Each row is a point on a tangle of strands that fork, close into loops and nearly touch. The rows are in no order.
Two points are linked if the straight distance between their rows is under 105. Some points are linked to none.
<994>: [-47, 7, -13, 10, 32, 13, -27, -25, -24, -23, -9, -18, -61, -11, -19, 13, 11, -7, -28, 15, -3, -14]
<1027>: [-18, 6, 16, -24, 49, -43, -24, 35, -41, -42, -28, -31, -14, 6, -1, -34, -24, 24, 50, 0, -48, -5]
<368>: [-40, -14, 12, 22, 21, -6, 40, -24, -31, 38, -27, -15, -10, -19, -17, -51, -9, 2, -28, -52, 0, 20]
<232>: [18, 13, 13, 41, -59, 12, -27, 47, 23, -40, 22, -13, -16, -19, 4, 53, -7, -23, 31, 30, 13, 10]
<838>: [15, 26, 12, -31, -36, 52, -14, -19, 5, 25, 15, 22, -14, -23, -42, 11, 28, 4, -48, 3, 55, -9]
<1395>: [-20, -38, -60, 9, -16, 63, -20, -8, -5, 7, -27, 25, -30, 76, -16, -60, 30, -8, -27, 14, -11, -40]
<737>: [26, 5, -13, 46, -30, 20, 23, -16, 7, 70, 1, 20, -11, 3, 13, 14, -6, 2, -34, -2, 58, 22]
<1178>: [35, 53, 38, 37, -46, -15, -21, 1, 46, 37, -18, -12, 36, -6, -1, -13, 29, -10, 37, 63, 36, 3]
<367>: [3, 12, -33, -62, -30, 44, 41, -26, -9, 9, 27, -9, 2, 24, 44, -25, -15, -4, -35, 8, 39, -35]
<1497>: [9, 18, 36, 20, 26, -26, 44, -40, -7, 24, -47, -23, 14, 9, 14, -27, -6, -13, -10, -20, 41, 47]
<594>: [30, -18, 1, 43, -35, 53, -20, 35, 29, 9, 6, 34, -42, 13, -52, 22, -6, 15, -32, 2, -2, 17]
<1270>: [-29, -19, -4, 20, -15, 44, 12, -42, 5, -21, 15, 14, -47, 28, -10, 16, -31, -39, -72, -5, 33, 20]
<1321>: [-17, -30, -36, 22, 3, 6, 0, -18, 26, -25, 16, 27, -21, 36, -11, -3, -21, -19, -10, 21, -11, -28]
<1034>: [-38, -42, -21, 58, -22, 15, 5, 2, -3, 19, -9, -8, -19, 3, -51, -27, 8, -7, -22, -17, -35, -28]
<1233>: [36, -40, 2, 10, -7, -22, 3, 26, 2, 74, -22, 8, -34, 0, 4, 0, 13, 35, 23, -10, 36, 44]
<1649>: [0, 3, -29, -69, -43, 36, 50, -33, -25, 24, 9, -12, 0, -12, 5, -56, 8, 14, -26, -18, 21, -11]
<1595>: [-13, -21, 42, 17, 40, 4, -33, 29, -23, -68, -2, -15, -41, -8, 34, 17, -38, -14, 31, 7, -26, 23]
<788>: [16, 15, 27, 55, -15, 42, -11, 54, -13, -29, 19, -24, -29, -21, 14, 24, -4, -18, -18, 32, -9, 17]
<1476>: [37, 61, 37, 40, -17, 30, -25, 17, -2, 19, 26, 1, 7, -23, 6, -25, -3, 5, -6, 47, 32, 12]
<1479>: [35, 20, -1, -19, 61, -15, -30, -7, 12, -22, -2, 40, 3, 4, 43, 58, -12, 11, 20, 19, 22, 24]
<1527>: [-21, -31, 30, -12, 26, -29, -25, 34, -14, -52, -14, -5, -10, 0, -21, -45, 3, 12, 60, 7, -70, -27]
<992>: [-23, 53, -6, 4, -19, 16, 40, -24, -3, -55, 38, 61, 43, -17, 28, 7, -19, -30, 8, -24, 9, 2]
<1203>: [3, -22, 8, 22, 29, 29, 5, 18, -20, 0, 3, -30, -5, 6, 25, 8, 26, 0, -53, 12, -25, 1]
<1280>: [21, 48, 8, 64, -7, 32, -13, 31, -26, 15, 6, -22, -4, -19, 13, -28, 16, -13, -23, 44, -4, -3]
<431>: [-40, -18, -16, 37, -1, -3, -26, 2, -16, 11, 7, -22, -72, -52, -26, 18, 14, 1, -5, 4, -8, -13]
<913>: [12, 14, -2, 32, -60, 75, -15, 40, -10, 8, -3, -7, -26, -3, -36, -28, 48, 6, -23, 9, 6, -7]
<766>: [-50, -50, 4, 38, 25, -10, 7, -12, -1, -3, -12, 10, -11, -2, -49, -30, -10, 8, -29, -24, -56, -39]
<407>: [20, -19, 6, 38, 18, -6, 11, 21, -6, 58, -32, 31, -45, -3, -23, -25, -10, 42, 1, -20, 20, 45]
<1090>: [-11, -17, -57, 21, 56, -22, 10, 17, -27, -18, 29, 20, 1, -19, 14, 27, -27, 18, -27, -44, -38, -16]
<243>: [5, -34, 45, -10, -36, 40, 29, -4, 11, -7, 15, -22, -2, -26, -4, 49, 1, -12, -27, -32, 9, 42]
<910>: [-23, -31, 40, 11, 7, -39, 12, -33, 14, 6, -40, -4, -7, 10, -38, -45, 4, -2, 35, -8, -17, 20]
<988>: [-25, -27, -21, 36, -33, 24, 1, -47, 19, 23, 3, -23, -40, 19, 7, 40, -6, -38, -47, 25, 29, -3]
<886>: [9, -62, -18, -23, -67, 6, -8, 51, 13, 16, -5, -50, -4, -4, -6, -16, 33, 19, 40, 14, -23, -6]
<509>: [21, 56, -23, -5, 18, -33, -4, 12, -17, 12, 37, 37, 50, -39, 31, -29, 4, 35, 26, 34, -2, -43]
<311>: [-42, 29, 44, 18, -49, -16, 9, 36, 31, -26, 5, -10, 31, -2, -30, -18, 25, -60, 79, 6, -22, 53]
<922>: [-30, -37, -1, -31, 0, 19, 13, -43, -16, 2, -62, 10, -60, 57, -9, -55, -23, 2, -7, -33, 34, -2]
<741>: [-2, -33, -23, -5, 9, 25, 39, -29, -11, 14, -20, 13, -29, 70, 23, -44, -50, -3, -34, -52, 17, 7]
<1485>: [21, -18, -8, -15, 8, -37, 27, -19, 43, 35, 8, 45, 43, -25, -15, 48, 23, 8, 7, -36, -6, 31]
<400>: [-12, 17, -31, 36, 25, 16, 31, -23, -59, -30, 19, -10, -2, 20, 47, -5, -27, -15, -81, -3, 14, -12]
<42>: [12, -19, 4, 16, -51, 34, -12, 3, 4, 20, -17, -30, -39, 9, -26, -15, 35, 1, -11, 12, 10, -7]
<1460>: [-17, 7, 50, -11, 24, -10, 15, -6, -28, -13, -15, -76, 6, 3, 41, -13, 2, -27, -13, 17, -13, 8]
<1044>: [-12, 13, -1, 13, -33, -35, -8, 1, 6, 18, -9, -65, 11, -25, 20, 15, 42, -18, 49, 70, -9, -16]
<671>: [6, -41, 23, -14, -7, 0, 6, 27, 12, -44, -8, 2, 3, 23, 17, -45, -2, -2, 67, 28, -50, -12]
<1590>: [5, -42, -6, -7, -37, -8, -12, 38, 34, -18, 12, -2, 1, -5, 5, 3, 10, -2, 69, 24, -38, -3]
<1221>: [2, 31, -35, 5, 18, -34, -4, 8, 18, -19, 18, 45, 43, -30, 1, 8, 16, 1, 42, 16, -29, -30]
<678>: [17, 26, -54, 5, 5, -35, -45, -31, 57, 31, 34, 40, 8, -11, -28, 52, 15, -4, 2, 55, 14, -28]
<1335>: [-14, 52, 34, -6, -18, 2, 21, 29, -7, -8, 40, 3, 42, -57, 10, -29, -9, -13, 25, -19, -8, 44]
<1289>: [-35, -49, 55, 41, -33, 29, 1, 15, 3, -22, -1, -60, -6, 4, -12, 7, 0, -46, -15, -7, -34, 12]
<611>: [62, 11, 1, -35, 19, -28, 6, 5, 2, 43, -6, 33, 29, 4, 69, -2, -2, 22, 48, 2, 45, 29]
<128>: [4, 83, 7, 1, -4, 19, 22, -18, -15, -40, 37, 46, 67, 1, 20, -45, -34, 0, -4, -7, 15, -36]
<785>: [23, 37, 7, 14, -45, -18, 3, 54, -8, 67, 27, -30, 21, -26, 61, -19, -2, 4, 60, 37, 40, 19]
<631>: [-8, -29, 21, -34, 32, 26, 3, -12, -31, -8, -29, -62, -16, 20, 40, 13, 27, -10, -40, -9, 4, -2]
<996>: [48, 21, 2, -68, 32, 16, -23, -10, 15, -46, -5, 27, 11, 42, -18, 18, -18, 7, -40, 16, 20, -21]
<279>: [0, 19, -37, 26, 22, 25, 10, -14, -41, 24, 15, -2, -35, 11, 43, 10, 7, 3, -78, 10, 37, -5]
<1541>: [-27, 12, 18, 21, 38, -25, 21, -21, -30, -46, -12, 1, 28, 4, -3, 6, -37, 0, -20, -59, -30, 1]
<422>: [18, -12, 22, -49, 51, -23, -12, -35, 7, 3, -52, -2, -9, 58, 6, 33, -20, 11, -24, -32, 13, 18]
<583>: [29, 24, -34, 27, -14, 37, -3, 2, -24, 74, 21, 2, -4, -11, 42, 9, 21, 12, -65, 14, 46, -2]
<636>: [61, -49, 7, 12, -50, 2, -1, 48, 36, 44, -19, 14, -23, -1, 14, 22, 4, 31, 40, -2, 40, 46]
<1041>: [-19, -19, -69, -5, 22, -11, -17, 19, -31, -26, 46, 13, -24, -25, 32, 27, -29, -5, -33, -6, -20, -22]
<198>: [-18, 58, 45, -14, -61, 2, 2, 53, 39, -23, 40, -21, 41, -14, -21, -21, 22, -40, 69, 40, -4, 29]
<413>: [2, 15, -27, 39, -85, -32, 11, 29, 9, 30, -4, -21, 4, -21, -33, -45, 4, 9, 63, 3, 30, -13]
<1265>: [2, -11, -1, 56, 19, -20, -12, 32, 5, -10, 23, 20, -2, -49, -26, 31, 2, 7, 10, 2, -50, 7]
<720>: [0, -31, 7, 4, 10, 50, 17, -6, 10, -45, 34, 27, -20, 25, -4, 23, -30, -13, -56, -17, -2, 20]
<615>: [24, 27, -11, -18, 68, -28, -9, 1, -28, -3, -14, -26, 21, -3, -2, 8, 2, 27, -38, -4, -19, -25]
<468>: [-34, -63, -35, -1, 11, 52, -32, -6, -1, -14, -25, 25, -62, 78, -35, -45, -8, -17, -42, -16, -14, -24]
<1330>: [44, 33, -6, -17, 14, -6, 0, 14, -13, 43, 11, 29, 22, -21, 50, -38, -15, 36, 36, 20, 39, -8]
<119>: [-39, -54, -36, 10, 25, -7, -35, -23, 38, -19, 20, 32, -38, 23, -44, 11, -49, -21, -1, 0, -35, -21]
<1372>: [-14, -23, -19, -37, -57, 20, 13, -15, 12, -14, 28, -38, -14, -27, 36, 51, 5, -22, 14, 32, 1, -18]
<522>: [-11, 44, 7, 26, -8, 9, 35, -16, -14, -11, 27, 17, 28, -31, 21, -9, -27, -22, 21, -5, 10, 21]
<1644>: [14, 26, -36, -60, 2, 29, 21, -44, -19, -42, 19, 4, 25, 47, 32, -2, -36, -3, -49, 2, 16, -47]
<1005>: [1, -18, 9, -27, 20, -10, 9, -20, 37, -7, 11, 31, 22, -27, -29, 40, -5, 10, 5, -21, -28, 16]
<1317>: [-20, -7, 25, 12, 15, -21, 30, -6, -21, 20, -21, 24, -25, -11, -20, -37, -38, 17, 20, -48, 27, 53]
<1615>: [17, -41, -82, -41, 15, 4, -23, 19, 3, 29, 18, 36, -46, 18, 3, -17, -21, 27, 15, 4, 3, -20]
<445>: [-34, -49, -42, -23, 33, 48, -57, 12, -25, -40, -5, 13, -42, 64, -1, -31, -8, -13, -52, -14, -24, -42]
<705>: [21, 11, -2, 58, -41, 2, 1, 13, 4, 41, -19, 1, -20, -19, -18, -14, 13, 5, 30, 26, 24, 5]
<467>: [11, -19, -52, 14, -20, -29, -17, -13, 59, 22, 26, 14, 29, -4, -22, 74, 18, -3, 9, 20, -25, -22]
<1228>: [18, 9, 19, 40, -66, 12, 16, 78, 27, 8, 4, -72, 54, 13, -22, -17, 32, -20, 10, 11, -26, 0]
<160>: [5, -5, 7, 29, -7, 11, -32, 22, 17, -47, 30, 11, -14, -28, 46, 83, -10, -26, 38, 33, -1, 25]
<537>: [-31, -17, 67, 53, 3, -5, 20, 4, 6, -23, 5, -49, 5, -32, -5, 16, 1, -32, -15, -10, -40, 33]
<617>: [10, 54, 0, 62, -64, 49, -5, 46, -28, 40, 10, -26, 5, -9, -18, -71, 31, 5, -22, 20, 16, -17]
<289>: [30, 5, 23, -46, 42, -56, -11, -6, -16, -6, -43, 5, 2, 60, 40, 51, -50, 19, 7, -54, 5, 24]
<1306>: [-26, -20, 34, 4, -5, -3, 37, -26, 4, -7, 13, -32, 12, -38, 23, 40, -2, -22, -21, -27, -12, 41]
<49>: [-39, -6, 14, 20, 17, 4, 45, -26, -54, -27, 1, -37, 5, 11, 30, -3, -34, -12, -57, -37, -18, -2]
<1639>: [25, 30, 15, -74, 22, 25, -13, -19, -15, 25, -10, 4, -20, -31, -24, 1, 38, 28, -49, -18, 44, 6]
<265>: [-22, -12, -39, -27, 36, -40, -6, -47, -2, -13, -27, 10, -3, 52, 12, 19, -36, -4, 25, -16, -5, -38]
<212>: [25, 73, 29, 25, -10, 22, -34, -7, 21, 7, 41, 58, 50, -26, 22, -13, -13, 18, 8, 29, 36, -3]
<1598>: [14, 71, 15, -55, 13, -28, -24, -14, -38, -43, -12, 13, 12, 4, 21, -8, -35, 16, 40, 4, 15, -21]
<201>: [-1, -2, 22, -47, 28, -43, -16, 12, -4, -36, 12, -15, 13, -51, 8, 8, 3, 10, 54, 7, -25, 22]
<1343>: [-48, 0, 43, 28, -25, -17, 11, 11, 14, -25, 16, -33, 27, -30, -24, 6, 3, -38, 46, -3, -41, 31]
<1428>: [-4, 45, 8, -2, -36, -35, -9, 20, 4, 29, 2, -35, 23, -22, 40, -18, 22, -33, 86, 64, 23, 2]
<564>: [-17, -23, -12, -41, 19, 16, -18, 7, -40, -55, -14, -3, -38, 41, 7, -8, -41, 14, -41, -33, -19, -29]
<573>: [-4, 44, 16, -26, 5, -10, 6, 19, -3, -21, 30, -5, 43, -42, -15, -37, 5, 1, 56, 20, -23, 18]
<887>: [6, -14, -65, -21, 23, -3, -7, -38, 31, -2, 4, 29, -3, 62, -13, -13, -34, -24, -37, 10, 7, -21]
<1360>: [-17, -2, -21, -47, 17, -40, 22, -20, -22, -43, 1, 28, 24, 22, 20, 17, -36, 9, 31, -38, -25, -21]
<1319>: [28, 28, -2, -57, 42, -44, -22, -10, -35, -9, -29, 15, -29, 38, 22, 15, -37, 41, 27, -6, 7, -4]
<131>: [13, 34, 51, 12, -36, 27, -7, 17, 46, -31, 6, 44, 17, -25, -59, -3, 2, -4, 25, 11, 1, 35]
<1209>: [45, 25, -4, -29, 44, -56, 33, -5, -11, 48, -28, 1, 55, 12, 54, -17, 21, 10, 39, 2, 14, 20]
<1529>: [-6, -46, 22, 8, -10, 67, 3, 10, -3, -8, 20, 8, -39, -8, -18, 38, 9, -11, -68, -37, -8, 34]
<1072>: [8, -15, 67, -34, 53, -26, -16, -25, 21, -24, -49, -19, 18, 27, -21, 7, 9, 5, -10, -12, -18, 11]
<793>: [0, -12, 9, -7, 75, -11, -21, -2, -27, 14, -50, -31, 10, 21, -11, -11, 41, 28, -52, -19, -27, -19]
<1657>: [-14, -2, -22, -52, 43, -29, -31, 20, -72, -7, -26, -11, -59, -5, -7, -21, 1, 54, 10, -19, -6, -20]
<1140>: [-34, 23, -12, 3, 35, -20, 24, -35, 0, -27, 17, 44, 22, -18, -40, 22, -39, 5, -23, -69, 0, 17]
<641>: [22, -21, -17, 6, 33, 47, -8, 22, -32, -22, -10, -11, 1, 61, 30, -12, 26, 0, -53, 28, -14, -28]
<544>: [18, -16, -49, -11, 12, 26, 14, -25, 16, 27, -18, 31, -31, 56, 2, -29, -8, 9, -36, -1, 28, -9]
<1135>: [-17, -70, 33, 11, 32, -19, -8, 7, 2, -4, 2, -47, -7, -31, 48, 46, -3, -12, 19, 6, -30, -3]
<1085>: [-9, -3, 50, -4, 45, -55, 14, -30, 19, 4, -42, 5, 23, 4, -34, -8, 18, 4, 25, -30, -4, 25]
<533>: [9, 19, -3, -20, 52, -17, -30, 26, -29, 9, -14, 4, -38, -37, -29, -27, 14, 38, 9, 6, -8, 9]
<21>: [16, 1, 3, -13, -68, 4, 32, 30, 7, 17, 37, -32, 36, -54, -7, 9, 23, 2, 24, -3, -12, 6]
<637>: [3, 5, -17, 29, 15, 6, 23, -52, 44, -17, -18, 84, 22, 67, -7, -11, -26, -30, -5, -10, 13, 6]
<857>: [-11, -17, -52, -1, 13, -38, -12, -1, 20, -24, 34, 16, 7, -15, -7, 47, 9, 7, 17, 36, -44, -44]
<843>: [40, -10, -11, -13, -56, 12, 42, 27, 20, 29, 36, 30, 39, -39, 10, 5, 1, 25, 34, -33, 17, 32]
<104>: [-20, -7, -23, -31, 23, 8, 18, -16, -17, -1, 12, 12, -9, -16, -44, 4, -23, 35, -52, -73, -7, 7]
<1160>: [-15, -22, 34, -54, 51, -45, -22, -10, 6, -5, 6, 17, 12, -46, -10, 53, -5, 4, 26, -33, -9, 35]
<968>: [-39, -33, -16, -42, 37, -8, 17, -43, -1, 3, 11, -11, -3, 4, -10, 20, -12, -1, -59, -67, -14, -12]
<1361>: [-42, -14, 9, 30, 8, -36, -10, 18, -15, -1, 14, -9, -25, -68, -22, 19, -2, 12, 35, -16, -40, 19]
<168>: [10, 25, 13, 12, 67, -31, -31, -24, 18, -38, -13, 19, -6, 17, 17, 69, -13, -31, 0, 22, 10, 8]
<1418>: [-21, 57, 26, 0, 22, -7, -1, -50, 16, -32, -26, 40, 1, -10, -33, -14, -8, -3, 15, 3, 8, 2]
<521>: [-28, -38, -59, -16, -20, 6, -3, -4, -6, -12, 45, -10, -39, -30, 40, 49, -26, -8, -7, 21, -10, -24]
<748>: [2, -53, -16, 30, -84, 17, -9, 36, 17, 17, -32, -52, -20, 22, -3, 8, 29, 14, 20, -8, 13, -20]
<1430>: [-23, 16, -21, -33, 22, -20, 14, -12, -5, -55, 1, 76, 21, 5, -4, 29, -39, 15, 22, -75, -14, 10]
<61>: [-22, -37, 14, -27, 61, -42, -6, -5, -18, -15, -19, -39, 19, -2, 47, 41, -25, 11, 12, -24, -24, -9]
<13>: [8, 37, -15, 34, 28, 0, -9, 3, -7, 3, 42, 29, 0, -52, -23, 23, -5, 8, -38, 0, -12, 5]
<1272>: [-15, -10, -24, -45, 21, 17, -16, 17, -71, -18, -35, -7, -43, 38, 1, -30, -4, 26, -8, -24, -11, -37]
<1108>: [20, 10, 16, -61, 25, -3, 0, -52, 21, 30, -33, -5, -2, -3, -28, 10, 28, 11, -32, -7, 40, 3]
<1024>: [12, 45, 17, -6, -42, -6, 0, 17, -15, 69, 43, 3, 47, -23, 66, -57, -7, 24, 54, 28, 50, 12]
<353>: [5, -4, 22, -19, 57, -57, -22, 27, -34, -28, -34, -34, 7, 28, 48, 4, -31, 20, 34, -14, -40, -6]
<1020>: [1, 63, 22, -56, 2, -5, -9, -42, -12, -45, -24, -10, 8, -11, -27, -24, 2, 11, 1, 15, 17, -15]
<1425>: [25, 18, -22, 4, 47, -14, -18, 3, -2, 30, -24, 16, -8, -3, -9, 3, 14, 24, -20, 16, 11, -19]
<9>: [-20, -29, 3, -70, -15, 8, 42, -33, -18, -2, 8, -37, 2, -16, -3, -5, 12, 11, -28, -41, -8, -6]
<1512>: [15, 20, 2, -48, -4, -52, 17, -50, 16, 33, -22, 17, 51, -23, -3, -3, 29, -7, 38, -2, 32, 14]
<1513>: [43, -4, -32, 27, -43, 12, -18, 3, 38, 40, 17, 19, 6, 6, 24, 54, -3, -5, -10, 8, 42, 3]
<1346>: [9, -40, -27, 21, -24, 76, -7, 44, -21, -26, -6, 1, 7, 58, 4, -36, 64, 3, -56, 29, -33, -52]
<465>: [18, 63, 9, -25, 9, -37, -19, -47, 34, 37, -8, 55, 43, -28, 8, 21, 31, 5, 39, 21, 42, -9]
<94>: [11, 15, 2, -5, 7, -75, 45, -33, 2, 60, -24, -17, 54, -20, 22, -19, 30, 1, 31, 5, 17, 23]
<1652>: [49, -10, -14, 37, -30, -4, -35, 36, 38, 33, -3, 21, -13, 13, 24, 49, -2, 8, 34, 41, 43, 22]
<1277>: [-7, -30, 37, 71, -41, 13, 2, 8, 29, -12, -16, -52, 19, 25, -33, -6, 25, -19, -12, 21, -42, -29]
<980>: [-1, -11, -10, 48, -12, 13, 43, -8, -24, 61, -11, -8, -14, -6, -3, -27, 9, 5, -48, -13, 22, 13]
<775>: [-9, -3, 0, -10, -62, 19, 12, -47, 23, 3, 19, -20, -14, -3, -14, 56, 12, -26, -9, 17, 37, -2]
<1095>: [4, 50, 8, -12, -78, 12, 9, 46, 26, 8, 52, -49, 53, -42, -24, -36, 16, -5, 33, 14, -5, 5]
<652>: [5, 85, 24, -8, -11, 17, -10, -11, 19, -12, 44, 59, 80, -17, 28, -35, 3, 14, 34, 11, 19, -30]
<1048>: [-17, -53, 31, -14, 15, -25, 22, -15, 18, 14, -42, -29, 19, 30, -28, -60, 17, -9, 19, -20, -36, -20]
<770>: [10, 4, 15, 68, -70, 25, 35, 33, 24, -20, 9, -56, 42, 11, -11, 4, 5, -35, -8, 11, -25, 8]
<937>: [28, -16, 57, -31, 24, 12, 10, -26, 23, 4, -44, -10, 4, 21, -43, 3, 36, -1, -37, 5, 7, 15]
<442>: [-2, 60, -28, 13, -9, -23, -21, -41, 48, 27, 11, 68, 28, -17, -14, 42, 16, -18, 22, 38, 38, -24]
<1165>: [-22, -7, 42, -15, -11, -9, -2, -14, -4, -6, -19, -85, -9, -7, 12, -16, 33, -35, 14, 65, -12, 0]
<1362>: [8, 38, 16, -12, -7, 32, 0, -36, 18, 11, 3, 45, -20, -10, -44, -21, -8, -8, -18, -4, 41, 13]
<1477>: [0, -48, 42, 15, 35, -12, -38, 38, -8, -14, -26, -24, -51, -23, 25, 27, -5, -7, 43, 30, -19, 22]
<1406>: [22, 13, -14, -16, -6, 46, 25, -21, 5, -44, 6, 22, 24, 44, 10, -20, -4, -12, -31, 39, -1, -38]
<1332>: [-40, -88, 15, 32, 23, -9, -29, 2, 26, 2, -10, 18, -38, 23, -41, -3, -23, -28, -26, -30, -41, -39]
<1514>: [-1, 33, 3, 9, -71, 14, 15, 60, 9, 24, 10, -68, 18, -8, -49, -51, 46, -5, 11, 3, -7, 9]
<189>: [9, -49, -49, 3, -26, 77, -43, 28, -8, 8, -17, 6, -15, 83, -27, -22, 72, -8, -27, 34, -14, -38]
<958>: [-8, 14, -10, 36, -84, -17, 5, 72, 0, 37, -16, -77, -9, -4, -45, -44, 32, -4, 30, -18, 25, 5]
<787>: [13, -4, -15, 15, -21, -20, 17, 7, 27, 46, 10, 48, 23, -22, 7, 16, 11, 23, 60, -17, 1, 26]
<411>: [1, 8, -38, 36, 52, 5, -5, 28, -42, 4, 35, 17, -2, -19, -13, 7, 1, 28, -65, -20, -34, 0]
<277>: [-28, -3, -18, -15, 24, -35, 20, -47, -25, -8, -45, -7, -30, 38, 3, -25, -39, 4, 9, -30, 17, -15]
<893>: [21, -19, -13, -14, 33, 11, -31, 21, 18, -33, 26, 31, -25, 4, 37, 68, -16, -2, 10, 25, -6, 25]

A piece is two or more points that can be reached from each other along the links. Count, over all rows, the pieces, the separate loops (a circle has one, a figure eight two, a Y none), the forks (points with three links) and the tips (points with one).
pieces => 4
loops => 5
forks => 9
tips => 7

A tip is a point with one link. Name the tips that can be reached along the links from each point below, in the order of the rows.
<243> => <994>, <1595>, <168>
<636> => <1034>, <1406>
<857> => <793>
<937> => <1048>

Name the points in between on the shortest way along the links from the first point to the second, in order.
<160>, <1595> => <232> <788> <1280> <617> <913> <42> <748> <886> <1590> <671> <1527> <1027> <353> <61> <1135> <1477>
<720>, <1095> => <1529> <243> <1306> <537> <1343> <311> <198>
<968>, <1652> => <104> <1140> <1541> <49> <400> <279> <583> <737> <1513>
<509>, <1395> => <1330> <1024> <785> <1428> <1044> <1165> <1460> <631> <1203> <641> <1346> <189>
<741>, <1034> => <544> <887> <1321> <119> <1332> <766>
